Points, in no order, along strands that fork and pass close to each other.
Two points are linked if the straight distance between their rows is under 125.
(964): [-22  12  11 -25 -32   8  -7   7   1 -41  27  -1  -6 -21   6 -39 -18  -9
  27  -8   7  25 -12 -38  -8  11  27  11  12  11   3  23  31   7  -2  15
  14 -19 -36  -3   4 -34 -38  -1 -12 -15 -20 -35  -7 -18]
(436): [-18  12 -11  34   2 -17   1  -3   3   4  -7  29  -1   4  15  21  27  -9
   0  22  -1   2  13  11  19  23  -2 -20   1  -5   6 -11 -29  49   7   7
 -28   8  31 -27 -26   0 -16  13  -7  26  11   5  47  15]
(129): [-13 -17 -16  -6   0  -9   4  11   5  34 -31  19 -22  65  35  23  29 -27
  20  14  25  -8  -1  21  43  -7 -33  -7   3 -21 -19   7 -30  66   9 -15
 -31  10  43   3  -2   9  12   6 -48  26  -9  17  32  -8]
(912): [-15  20  25 -23 -24 -13   4  10  21 -36  35  -1  -1 -30   2 -21 -21 -22
   1 -20 -10  31 -14 -32 -19  25  20  -4  -5  19   4  36  19  28  32   8
  28 -24 -37   4  -9 -33 -32   7   5 -28 -10 -32  -2 -18]
(899): [ 19  24 -31 -33 -15  54   0 -27  23 -19   2  13  -5 -32 -12 -22   1  17
 -12   7   0   2  10 -10 -57 -25  25  21 -28  21  30  10  38 -21   7  -1
  19  -1   2 -13 -18   4  18 -34  32  11   6 -46  -7   6]
(458): [-24  26 -12  47  18  -9 -14  27 -14  34 -16 -13  -7 -12  -4  32 -10  -3
 -46  14  29  19   9   0  23  -3 -40 -33 -13   2 -31 -10 -26 -39  -6  -8
  32   7 -21  28  46  29  -1 -22  -5 -14  25  -7 -19  -4]
(347): [-20 -19 -21  -2   8  12   2  22  -2  36 -28  19 -41  56  49  -3  32 -20
  32   5  23 -16  13  25  37 -28 -38  -7   0 -25 -17   7 -42  40  18 -16
 -20  -4  41   7 -13  -5  13  -4 -30  30 -31  10  46 -13]
(401): [-10 -26  20 -12   1 -52  -1  11  -7  13  -3 -45  -7  20  15   9 -26 -14
  14   4  25   1 -10 -11  29  14 -15   1 -28 -10  10  -6   5  28 -15  -1
 -46  18  -3  20  37  15  20  32 -43  -7   0  57 -48  21]
(370): [-18   9  31  -4  -2  47 -49  22 -22  -1 -11  10  15  -6   2 -14 -11  -5
  -5 -18  39   8 -21  -1 -11   3 -36   0  35  19 -36   2   6 -54 -32  -7
  59 -28 -50  11   8   6 -13  -5 -17 -42 -31 -52 -22 -45]
(116): [ 13   9 -25   1   1  18   8 -22   3 -10 -14  18   4  10 -22   3   7  53
  10  13 -20 -16  -8  -4 -45 -42  -2  30  -6   6  17 -28  48 -29 -22 -10
 -17  18  15  -3 -21  29  40 -40  32   8  21  -6  -7  18]
(591): [ -6 -34  -7  -9 -11  12   0  19   7 -12   0   6 -33  22  36  -7  28   0
  56  -5   4 -19  11   2  30  -7   0  33 -14  -6  29  -7 -11  62   2  11
 -29  -9  12 -15 -24 -29  -4  17 -11  14 -35  19  27  -8]
(223): [ -8  11 -21  -4  -8  23  -8  -2   0 -37 -15  37 -15   5  33 -21  -6  12
  54  10   9 -24  23   6  -7  -5   6  23  22  -5  21 -13  16   9 -38  27
 -13 -17   0  -8   7 -34  -7  -6  19   7 -22 -19   2   0]
(568): [ 18 -43 -13  26   1   1  33  -9 -19  56  -4  25  40  29 -16  11  10  11
 -12  39   1  -4 -19   6  43 -32  21  26  63 -37  -1 -22  17 -10 -10  35
 -28  29  41  -1 -16  44  31 -19  28  30  15  33  28  47]
(586): [  5  16  10  34 -24  -4  17   6  20   0  20  -4   9 -18 -29   3  10  -4
 -43 -27 -17   8  21 -40 -12 -31   2 -16 -30   5 -11 -22   0 -12  55  -4
  41  -3 -19 -15  -6 -12 -38  -7  17 -16  31 -24   9   1]
(543): [  7  33 -53 -18 -14  59 -34 -39   6 -18  -2  36  19   4  30 -12   6 -14
 -29  16  14  -4   5  27 -42  25  17 -11   9   1  -8  46  -6   3 -14  10
  20  10  38   4  -7  -7  18 -17  -6  27   7 -54   7 -12]
(1036): [ -2 -13  30 -21  -6 -60  13  -2  -9  -3   7 -64   8   4  -3 -18 -16  -2
  17 -12   2  13 -11 -38  13   6  20  -5 -30  24   4  -9  24  11 -10 -10
 -29  12  -6   6  31   0  11  39 -33 -14  -6  62 -41  10]
(324): [  8   7  35 -19 -26 -43  22   2  -8 -23  12 -38  18  -8 -18 -27 -10  -5
  19 -23 -32  11  -2 -35  -3  19  34  -7 -29  26  22 -12  26  19  16   1
 -12  14  -8 -12   9 -22  -3  34  -2 -20   5  38  -5  -8]
(730): [ -2  37  14 -23  16  -1 -26 -25  40 -18  36   0   2 -17  10  23  -1 -38
 -60  -8  -4   5   0  13 -43  37 -13 -14 -13  16  -2  71  -7  52  49  -5
  38 -20 -19  19 -12 -11 -20  24  21 -21  -4  -9 -13  -1]
(580): [ 27 -48  12  12  12 -22  36  22  -8  42  -1   7  16  10 -11 -10  20 -14
  26  10 -15  -2   6 -11  45  -8   9  22  23 -15  30 -28  -7  16  14  27
 -27  22  29 -19 -32  12   7  16  10  41  11  59  35  30]
(151): [ -6 -42 -15 -61  -9   3 -19   0  26 -33  15 -10  -2  19  -2   2  -4  12
  39   6   4 -21 -24  -9   9  27  50  24 -39   7  16  20  26  40  -7  -9
 -12  13 -13   0  27   1  18  21 -35  -3 -13  26 -25  -1]
(56): [ 19 -44  -4  -5  -1   2  18   5   9  10  -2  -4  -9  15   1   2  36   4
  43   3  -7 -14  11   0  36  -5  12  33 -16  -1  32 -17 -12  46  13  11
 -35   6  16 -20 -34 -14  13  23   5  30  -9  32  31  19]
(106): [-17  11   2   8  16  48 -19  11 -16   6 -14 -12 -23   6  15   1   1   9
  26   5  17  -3  11  -2  16 -26 -24 -12   1  -7  -5  -9 -13 -36 -10  -4
  22 -10 -12  14   5 -11  11 -13   1  -3 -13 -23   8 -28]
(406): [ 28 -39   9 -12  60 -28  28  -1   4  38  -5 -52  15   7 -35   8 -17  10
  -1   3  12   0 -21  -7  40  -7  -8 -10  10   6   8 -10  -4 -34  -3   5
 -23  26  17  24  40  37  24   3 -21  26  12  35 -29  10]
(573): [-15 -12  -3  42 -11  11 -22   3  19 -30  15  26 -14  -7  65 -19  -4 -28
  22  -3  -8  18  -4 -30 -12  26 -12  -6  53   3  -8  36 -14  35   3  11
   0 -43 -10   7 -47 -19 -63   2 -22  14 -17 -26  -1 -35]
(788): [ -9  16  -4 -10   9  77 -44 -19 -10   3 -22  27  16  49  33 -20   4 -13
  -1  -2  24  -9  -3  14 -23   8 -19 -26  12 -16   4   9 -20  -1 -28  -7
  13 -25   1  23   2 -11  28 -32 -21   2 -29 -46 -26 -28]
(224): [-14   0 -25 -28 -18  31 -23  -7   1 -36  -1  25 -11   1  27 -34 -24  -2
  46   5   9   3   1   5  -9  15  11  18  25  -2  15  15  19  16 -30  23
  -8 -15 -10  -1   7 -28 -13  -4 -10   2 -27 -37 -16 -12]
(902): [-20  11   4  48  -3  14 -40  26  19 -23  22  28  11  -9  50 -12  18 -34
  -9   0   1  15  31 -23  -6  24 -13   3  34  14 -33  30  -9   7  15  15
  49 -45   2  10 -54 -25 -49 -30  -8  12 -17 -43   7 -36]
(812): [ -8  16  14 -36  19 -20 -22 -29  29 -32  33 -16 -10 -21   9  10  -9 -28
 -34   0 -12   7 -15  19 -32  47  -2 -11 -20   5  17  60  -8  73  33 -13
   1 -17 -21  14 -11  -2  -6  49   2 -36 -16  16 -20   5]
(886): [ -6   0  -4  12  30 -26  20  -5 -12  35  -2 -36  11 -20  12  36  12  -7
 -44  27  30  19  10 -21  45  -4  -9 -34 -19  -7  22   6 -34  11  20  -8
 -30  -7  25  22  21  43  23  -6 -26  12   4  30 -37  51]
(859): [ 12  -5 -20  13   3  21   7 -12  -2  -4 -12  21  -2  15  -8   5  15  43
  33  20  -9 -18  11  -3 -11 -39  10  26   1   0  15 -29  24  -2 -20  12
 -29  10  21 -11 -31  10  37 -24  44  15  12  11   5  26]
(874): [ -2  21 -57 -16 -17  36 -25 -27   7 -26  -2  46  17  10  13   2   4  10
   5  20  11 -29  -3  40 -29  32  32  16   7  -4  -6  27   4  28 -28  19
   2  19  37  -8 -18   2  25  -1  10  21  22 -33  18  16]
(921): [ 23  23  24   6 -35 -38  37   4  17 -32  21   4   3 -29 -14   2 -24 -30
 -21 -26 -50  15  23   5  -5  13 -14 -18 -34   7   3  15   3  25  52  -9
  -2  -9 -31 -15   1 -20   4  27  38 -34   9  14  11  -6]
(574): [ 23  -3  15 -51   5  20  17 -24  24 -16  22 -26   1 -26 -29  -1  21  18
   0 -15 -21   5  -2 -24 -11 -12  41  -1 -42  15  28  18  13   1  45  -9
  15  -5  -2  -8 -13 -23   3  -3  18 -10   2  -3   9  -3]
(31): [  2   8 -43   2 -17  15  -8 -35   4 -11 -16  62  12  24  22  17  18  10
   5  27  13 -33   7  41 -12  30  33  14  28  -3 -25  11 -13  47 -26  18
 -12  13  39 -28 -29  -6   5  12  23  24  22 -19  37  19]
(648): [  0   7  39 -19  -6  14 -24   7 -22  17 -10 -16  -8 -35 -11 -17  -6  14
  10 -33   6   0 -34  20 -17 -19 -16   2  18  31 -24 -11 -18 -55 -48  -6
  40 -15 -56  -1  17   9   4   9 -15 -52 -28 -46  11 -38]
(546): [-22  25 -24  -7 -12  26 -15 -12   1  -7   0  17  28  13 -22  24   2  20
 -29  15  12 -14  -4   7 -16  17   2 -18 -36 -10  -6   1  -2 -39  -6 -26
   2  26  20   6  29  25   2 -20 -24  10  39 -24  -4   9]
(236): [ 23  -9  -7  15 -19  -1  17  -4 -13   6 -19  30   8  28 -11   4   2  38
  34  22  -7 -22  14   5  -3 -18  27  48  23 -20  -1 -33  19 -19 -47  24
 -18  17  -4 -12 -20   2  23  10  59  22   6  44  -5  32]
(434): [ 40 -38  -1  21  55  -7  23  -1 -14  58 -22  -7 -19 -19 -40   0   1  31
 -17   3 -17  13 -29  67  10 -40 -18   1  39 -11   5 -44  -6 -61 -19  -3
 -12  17  15   8   2  41  30 -32  31   3  -2 -18   0 -29]
(551): [ -3  15  17 -45  -1  12 -17   4 -25   0 -11 -15   3 -26 -17 -20   2  27
  12 -38  -4 -10 -36  12 -36 -20 -17   6   2  31  -7  -5   8 -65 -45 -15
  34  -7 -42  -1  42   7   9  16 -19 -42 -27 -37   1 -18]
(418): [  3  33 -31  -9 -18  70 -36 -16   0 -18  -3  34  25  21  28 -14  -5 -17
 -17   4  11   9  13  12 -26  17  -1 -16  12  -4 -15  35   1 -22 -20   6
  18 -18  13  12   1 -10   8 -37 -14  19 -16 -68 -29 -29]
(558): [  8  19  32 -21 -26 -36  26   7   9 -36  24  -9   6 -22 -16 -15 -26 -20
  -5 -23 -38  18  -4 -17 -10  25  14 -13 -34  15  26  17  16  36  35  -3
   0  -8 -32 -11   1 -35  -2  28  19 -37  -4  18   2 -17]
(571): [ -7   2 -14 -15   9  59 -23 -19  -1   5 -23  34  -8  58  35   0  15  -3
  17   5  25 -25   2  23  -7 -13 -16 -16   0 -18   2  -2 -22  35 -16  -7
  -6 -17  22  11  -3  -9  44 -25 -17  13 -13 -21  -1 -12]
(642): [  8   3  18  -5  29  -8  32 -15  32  22  27 -13  21 -26 -25  39  20  -3
 -50   3 -16  29  10  -5  11  -8   0 -36 -37   4  28  21 -31  15  69 -27
  -9  -6  18 -15 -38  21  12  -6  15   0  14  28  11  21]
(658): [  8 -40  -8 -43  -4   0  -4  -9  17   0   0 -27  17  37 -16  15   7  23
  44  11   6 -29 -15  -5  22  10  32  24 -35  -2   5   0  17  14 -10 -15
 -22  25  -1   7  14   6  31  17 -32  21   0  41 -21  20]
(660): [-52  -2  15   4   4  16 -34   4   2 -33   2  -3  -2  11  27 -10 -31 -24
   6  -4  23  10 -24 -39 -14  29 -29 -19  38   1 -35  33   7   1 -16 -18
   8 -35 -48  35  13   3 -31  -8 -42  -9  -5 -17 -51 -22]
(197): [-26  23  -3  44  -2 -37   3  15 -18  14   0   9  -2 -15  23  14  11 -21
 -17  18  -1  20  13   1  23  26 -21 -16  -6 -18  11 -17 -25  47   3  14
 -33   6  16   2  -9   6 -11  19 -15  14   5  15  12  28]
(768): [ 21 -36 -23  35  24   0  16  -8 -18  42   3  17  15  15 -25   7  18  29
 -18  22  -3   6 -13  23  25 -59   5  30  44 -20  13 -24  25 -38  -9  24
 -27  38  59   1 -20  37  35 -41  28  18   3  14  16  29]
(612): [ 24  13 -28 -19  -1  30  10 -23   6 -22   5   6  -9  -6 -28 -12  11  45
  -8  -3 -23  -8   3 -15 -53 -52  -1  32 -18  24  18 -14  52 -45  -9 -26
   6   1  -1  -4  -4  19  20 -37  21   4   8 -25  -9  11]
(190): [ 17  21 -30 -33 -20  47 -10 -18  18 -27  10  27   0 -43  -4 -33  -5  -9
  -4  -6   3   9  13  10 -44   8  34  19 -13  10  21  27  20   3  18  23
  29   1   2 -16 -10 -30  -8  -6  37   0  -6 -61   4   6]
(339): [ -6   7 -33 -14 -14  17 -12  -6   2  -5  -4  24  38  22 -35  24   8  32
  -7  18  -2 -31 -27  20 -11  21   9  -3 -28 -27  -9  -6  15 -38 -20 -28
  -6  30  31  -1  16  40  29 -13 -17  13  56  -3  -1  26]
(626): [-37 -27  18  -8   3 -21  -8   7  -2  -1  -3 -28 -30  30  24  13 -25 -15
  18  -2  29  -2 -18 -17  20  13 -32  -3 -21 -16   4   6  -7  39 -10 -16
 -39   8 -18  20  34   3   0  22 -50 -15  -4  37 -42  -1]
(644): [ 29   8  22  -3 -15 -26  31   3 -18  -1   6 -42  13 -10 -43 -29   4  16
  -2 -38 -32  11   4 -37  -7 -15  24   6 -10  25   1 -24  34 -35  20  -8
  -9  21   7 -14   9 -16 -23  14   7  -2  13   9   9  -8]
(659): [ 33  -8   9 -21   6 -10   3   1 -29  11 -32  -4  -1   3 -26 -10 -11  46
  45 -10 -38 -42 -21  24 -36 -22  -6  34  16  19  -7 -43  40 -38 -59  -4
   0  18 -28   2  15   9  35  14  27   1  -7  18 -10   9]
(128): [-28 -28  -6   8  18  35  -4  26   5  41 -23  12 -53  44  56 -17  19 -22
  31   5  28 -14  23  25  31 -46 -40 -23   0 -25 -16   1 -56   2  11 -16
   6 -15  18  23 -15  -6  21  -6  -7  16 -45   5  31 -25]
(468): [ -1   5   0   6 -16  -6  13  12 -10 -43   0  35  -2 -13   8 -20   7   9
  30  -4 -12 -12  27  -4  -8   8  32  24  10  -6  33 -23  -1   4 -18  36
  -5  -6  11 -38 -16 -50 -25  13  38  -4 -12   4  25   2]
(427): [ -4  33 -14  18 -16  10 -14 -11  26 -34   8  37   8 -20  14   5  -2 -18
 -25  -3 -21   1   6  23 -23  30   0  -6  16   8   6  22 -29  26  20  31
  16  -8  18 -23 -30 -32 -48  12  16   6   1 -38  38 -11]
(1047): [ -8  16   4  15  24 -16  19 -11  10  30  14 -25  23 -25  -4  43  31 -12
 -65  20   7  26  21 -17  18  -3   4 -34 -35  -1  17  18 -37  16  50 -28
  -4 -17  16  -4 -15  28  10 -25   0   3  14  19 -21  42]
(509): [ 20   0  15  22 -23 -31  23  20 -28 -14  -8  24  16  -6 -26 -16  -2   6
   5  -8 -26   0  26 -14   2  10  24  17   8  -6  21 -38  -2 -11  -5  31
  -9  19  23 -34 -10 -32 -28  13  30   4  22  43  28  12]
(570): [ 20 -27   0  -7  45 -40  31 -14   5  37  -3 -55  19  -8  -8  14   0  -1
 -27  22  23  -1  -5 -27  43 -10  -7 -23  -3   7  22  -1 -19  -5  13   2
 -38   3  33  24  29  50  30  -5 -25  27   4  48 -42  44]
(512): [  6  20  14  23 -17   3   4   2  42  -4  34  13  15 -23 -22  20   7 -24
 -62 -17 -11  -1  29 -14 -26 -13  -3 -15 -45  12 -15   3  -6  14  68  -9
  53 -16 -26  -8 -17  -6 -21 -11  21 -14  31 -31  -1   5]
(587): [  9  25 -17 -17 -25  33 -20 -13  21 -31  15  35  10 -32   5 -23 -10 -21
 -16  -6  -5   6  10  16 -28  26  21  10   6  12  15  36   0  11  23  32
  31  -6   8 -17 -17 -39 -40  12  27   3  -9 -59  19  -8]
(404): [  3  22 -11  13   4 -10  -6  -5  28 -42   7  33  -3  -4  11  10  -6 -24
 -11   6 -30   4   3  40 -14  37 -19 -16  28  10  20  26 -36  52   2  17
   1 -12   8 -27 -43 -22 -39  44  16   2 -19  -5  49 -18]
(76): [-25 -22  -8  36  -2   6 -20  18   9 -26  10  30 -39  17  68 -20   4 -20
  43  -2   3   1   4 -17   4   4 -16   9  38 -13   2  17 -21  30  -1  13
 -12 -33   1  -2 -30 -34 -61  11 -21  14 -37 -12  21 -31]
(502): [-13  -5  12 -67  11   4  -7 -24   8 -25  16 -41   5   5 -16   3  -3  20
  19  -1   9  -8 -25 -27  -2 -18  40 -12 -38  32   5  28  15 -37   1 -38
  26 -16 -21   4  39  -4  -4 -13 -41 -19 -34  10 -25   3]
(652): [ 51 -32   9   5  42 -30  36  -4 -34  48 -19 -27 -15 -36 -47  -7 -11  16
 -11 -30 -29  19 -17  56   6 -12  -6   4  35  15 -16 -48  -1 -72 -15 -19
 -21   7  -9  -9  20  25  21 -24   9   0   4 -26   2 -37]
(755): [-18 -25  -1  27  31  32   4  28  -7  38 -19 -12 -47   5  21  -6  12   2
  32  14  17  -3  21  13  35 -44 -20 -28  -5 -16  -5 -10 -40 -33   7  -4
  12  -2   6  20  -5  -3  21  -8  12  14 -20  -1  25 -20]
(1012): [-15   9  22  38  -3 -24  -7  33 -19  22 -35   4 -39 -28  -5   5 -44   4
   4   2  10  11  -6  30  24  -4 -25 -24  21 -20 -31 -33 -28 -53 -34  14
  21   8 -21  -3  32  -6 -25  -3   4 -13  -4 -13  20 -39]
(985): [-56 -18  18   7   3   1 -25   8   2 -10  -7 -19 -28  24  39   4 -32 -27
  16  -6  28  -4 -24 -24 -16  24 -46 -20  15 -19 -20  19 -10  31 -13 -22
 -29 -24 -38  39  25  13 -20   6 -49 -21  -1   8 -43 -13]
(861): [-46  11  31  -6   4  25 -38  19  -7 -19   2   0   9  11   4  -8 -31 -12
  -1 -10  33  11 -28 -25 -15  20 -26 -16  30  13 -33  22   4 -30 -19 -15
  32 -28 -54  25  15  11 -24  -7 -34 -32 -10 -32 -36 -31]
(638): [  2 -14 -39 -42 -14  52 -10 -17  26   9 -33  37   1  66  20  12  17  11
  31   8  23 -42 -18  34 -11  -6   8  10 -20 -10   0   6  -3  70 -22 -16
 -14   9   6   8  -8  14  68 -17  -4  13 -13   0 -12   9]
(693): [-30  24   2  57   7 -11 -19  35 -16  21 -23   1 -21 -15  -1  20 -28  -6
 -20   7  27  16   1  13  26   4 -40 -30   8  -7 -36 -21 -25 -39 -16  10
  34   6 -25  21  35  11 -20 -13   2 -18   8 -19   5 -19]
(762): [ 18  -2  23  37  -7 -48  28  26 -31  21 -36   4 -33 -38 -24  -5 -37   1
  -4  -2 -10  17   1  29  28  -6  -1 -10  27  -4 -26 -39 -10 -71 -41  17
  14  21 -11 -16  40  -3 -24  -7   8   4   2   5  20 -39]
(486): [ 43 -14   2 -26  -6 -15  20 -15  -4  -5  16 -33  36   9 -54 -23   8  25
   2 -35 -39   0  -6 -23 -19   2  48  28 -18   7  12 -18  57 -30  20 -14
 -19  25  22 -15 -14   0   5  10  14   1  33  20  -2   9]
(171): [ 22 -50  -6  12   6 -18  37  -2  -3  61   7  11  36  26  -9  13  12  -9
   3  29   4  -3 -21 -17  55  -6  19  18  50 -19  18 -24   1  21   5  31
 -31  23  34 -11 -27  41  19   1  10  46  16  47  33  43]
(104): [  1  40  -3  32 -24 -41  15   6  13 -27  17  14   1 -33   0  22   0 -42
 -50 -10 -49  19  29  34  -4  16 -35 -22 -15 -22  -8   7 -14  38  34  -3
   6 -19 -20 -15 -19 -11 -11  24  24 -26  13   1  11  12]
(9): [  4  -1 -22  16  -9  -9   2 -18   1   4 -20  48  16  34  14  22  20   2
   2  33   5 -27   7  31  10  39  29  18  29 -14 -27  -6 -23  63 -22   8
 -21  16  35 -44 -38  -6  -6  28   9  27   9   4  49  24]
(133): [-14 -36 -13   6  -6   5  -2  25  10 -17   6  20 -46  24  54 -18  15 -17
  48 -11  11  -7   5   1  16   4 -12  33   9 -13  13  10 -19  60   3   0
 -28 -25  11 -13 -33 -27 -44  19 -24  16 -52   5  31 -26]
(191): [ -1  39   9 -19   5  10 -16 -17  42  -3  29  -3  12 -15   2  33   3 -25
 -69  -4   8  -4  16   2 -41  25  10 -17 -41  14  -4  53 -14  26  57 -17
  45 -11 -13   8 -12  -4 -15   4  21  -9  11 -14  -2   5]
(233): [ 21 -29 -16  30  36  10  15   2 -20  37  -9  -1 -21   3 -30   2  11  36
 -13  11  -6   6  -6  32  12 -62 -17  10  28 -15   7 -32  15 -60 -15   7
 -21  25  34   4  -6  28  30 -34  34   7  10   2   9   4]
(708): [ 17   0   4  29  -5 -21  26  14 -10  13  14 -36  -1 -16 -39 -14   9  21
 -30 -26 -23  23  16 -43   1 -37   7  -7  -9  12  -8 -28  14 -41  38  -2
  10  16   3  -9  16   3 -32  -3  12  -2  26  -4   5   4]
(628): [ 21  -4  18 -39  14  16  20 -16  38 -14  28 -15   8 -25 -32  23  16   7
 -21  -8 -32   2   7  -2  -3  -2  15 -15 -39  14  28  23 -18  10  68 -13
  10  -8  -2 -12 -28 -14  11  11  27  -6   7  10  28  -4]
(211): [ 53 -24   3   2   3 -10  23  -4 -25  28 -22  -7  -7  27 -14 -14  -9  31
  47   2 -24 -24   2  11 -10 -29  11  48  37  -2 -12 -41  31 -30 -42  20
 -22  24 -16   4  -8   3  31  16  48  22  -7  53 -16  17]
(782): [  2  10   5  23 -13 -48   3  14 -35  17 -20  -1   3  -3 -12  -2 -29  -2
   0  16   5  -3   3  -2  29  17 -11   4  12 -10  -3 -32  10 -19 -27  31
 -11  42  12   4  41  17  -4  11   4  20  25  39   0  10]
(130): [-33  23  33   7  -8 -31  -9   2   1 -25  36 -40  -2 -28  26   9   9 -27
 -20 -12  23  20   7 -34 -11  18   3  -1 -14  -6 -26  37  13  34  24 -24
  19 -51 -34  16  -8  -7 -18  -5 -14 -60   4   2 -48  21]
(54): [ 43 -14  16   8  14 -45  33   9 -38  37 -30 -23  -9 -29 -42 -15 -33   4
  -3 -21 -31  11  -5  33  18  -3   5   1  33   8 -24 -40   4 -67 -33   0
  -4  34  -6 -13  40  14   5  -7   2   9   6   2  10 -38]
(940): [-38  29   4  54  -3   3 -31  27   3  -8  22   1   1  -5  33   7   8 -20
 -11   3  18  16  28 -33   8  12 -24  -8   8  14 -41   3  -1  -9  12   7
  42 -23 -17  13 -12 -11 -35 -28  -9  -4   6 -25   2 -24]
(531): [-25  23 -15  17  11   5  -4  -6 -10  18  -8 -11  20   7 -22  34  -2  12
 -49  15  26   9   6  -6   2   1 -19 -35 -30  -3  -6  -7 -23 -39   0 -33
  11  17   1  18  44  35   2 -25 -22   0  39  -5 -20  19]
(738): [ 25  -5   0  40 -15 -39  21  13 -32  19 -10  21  30  -4 -35 -13 -20   0
 -34   0  -9   9   9 -15  19   5  13  17  27  -7  12 -43  16 -30 -10  41
 -10  39  35 -14  11  17 -22  -6  21  24  37  53  13  27]
(296): [-13  11  29  -1  -2 -28  -4  -4  14 -27  32 -32 -11 -28  31   6   2 -28
 -16 -15  -6  25  -2  -6 -12  32  -3 -10 -22 -20   1  38  -3  64  34 -21
  -6 -47 -34   8 -25 -20 -11  29  -7 -58 -10  14 -35  16]
(435): [-22   2  13 -29  14  18 -13   2  -2  -4   0 -37   1  10  -8  15  -7  20
  22   0  14  -4  -6 -19  16 -10  -4 -19 -21   7   1   3  -2 -28  -8 -19
  13  -3 -21  13  35  -4   5   5 -35 -19 -16   2 -12 -12]
(764): [ 26 -44   4 -32  28  -3   8  -8   1  27 -15 -39  18  29 -39  13   9  28
  36   2   6 -23 -20   2  22 -10   2   5 -11  -9   4 -19  11 -25 -11 -13
 -22  24   9  13  23  16  37   8 -21  19  12  42 -27  19]
(196): [-26  32   4  38 -15 -44  -6  19 -27   1   2  -9 -10 -11  15   0 -24  -6
  -5  16  10  17  13 -12  13  21 -21 -10  -6 -22   1 -18  -4  14  -6  23
 -30  13  -2  11  22  -3 -13  15 -14  -6  16  14  -7  14]
(608): [-36  30  13  41 -13 -26 -16  26  -5 -15  23 -26  -3 -23  22   5  10 -28
 -35  -3  25  18  21 -29  -4   9 -26   1  -4  -5 -43  12  18  12   7  -8
  37 -31 -20  23   3  -3 -23 -20 -11 -46  24 -16 -39  12]
(629): [ 19   0   6 -63   4  24  10 -36  17 -20  23 -41   0 -16 -28  -3  15  20
   0  -5   5  -1 -13 -28 -24 -31  56   4 -43  28   9  38  29 -32  23 -37
  29 -20 -10  -6  18  -9   4 -29 -11 -11 -17  -9 -22  10]
(270): [ 15  -3  19 -41   0 -17  -3   3 -40  10 -23 -19   3 -11 -23 -22  -6  28
  35 -35 -35 -33 -29  30 -32 -14   0  21  12  23 -13 -33  27 -52 -58  -9
  10  14 -25  -4  32   6  27  26  -1 -22 -10   0   6 -16]

Follow the links from the first point to the second, and from the first to the third. Name the last point that the two ways share.
(648); (708); (921) => (324)
(708); (551); (104) => (324)
(223); (104); (648) => (558)
(104); (861); (782) => (558)

A fork is a point with three links. Follow the links from the first point to the second and name the forks in between, in order.
(468); (1036) => (558), (324)
(708); (468) => (644), (324), (558)
(782); (104) => (558)
(211); (558) => (324)

A fork is a point with three links, a tip a point with one. Leave the first point through the second and follow the links. Name the first fork or tip that comes.
(574); (628) => (151)
(693); (458) => (339)
(730); (191) => (644)
(629); (502) => (129)
(738); (509) => (558)
(660); (985) => (324)
(648); (551) => (404)
(874); (543) => (638)
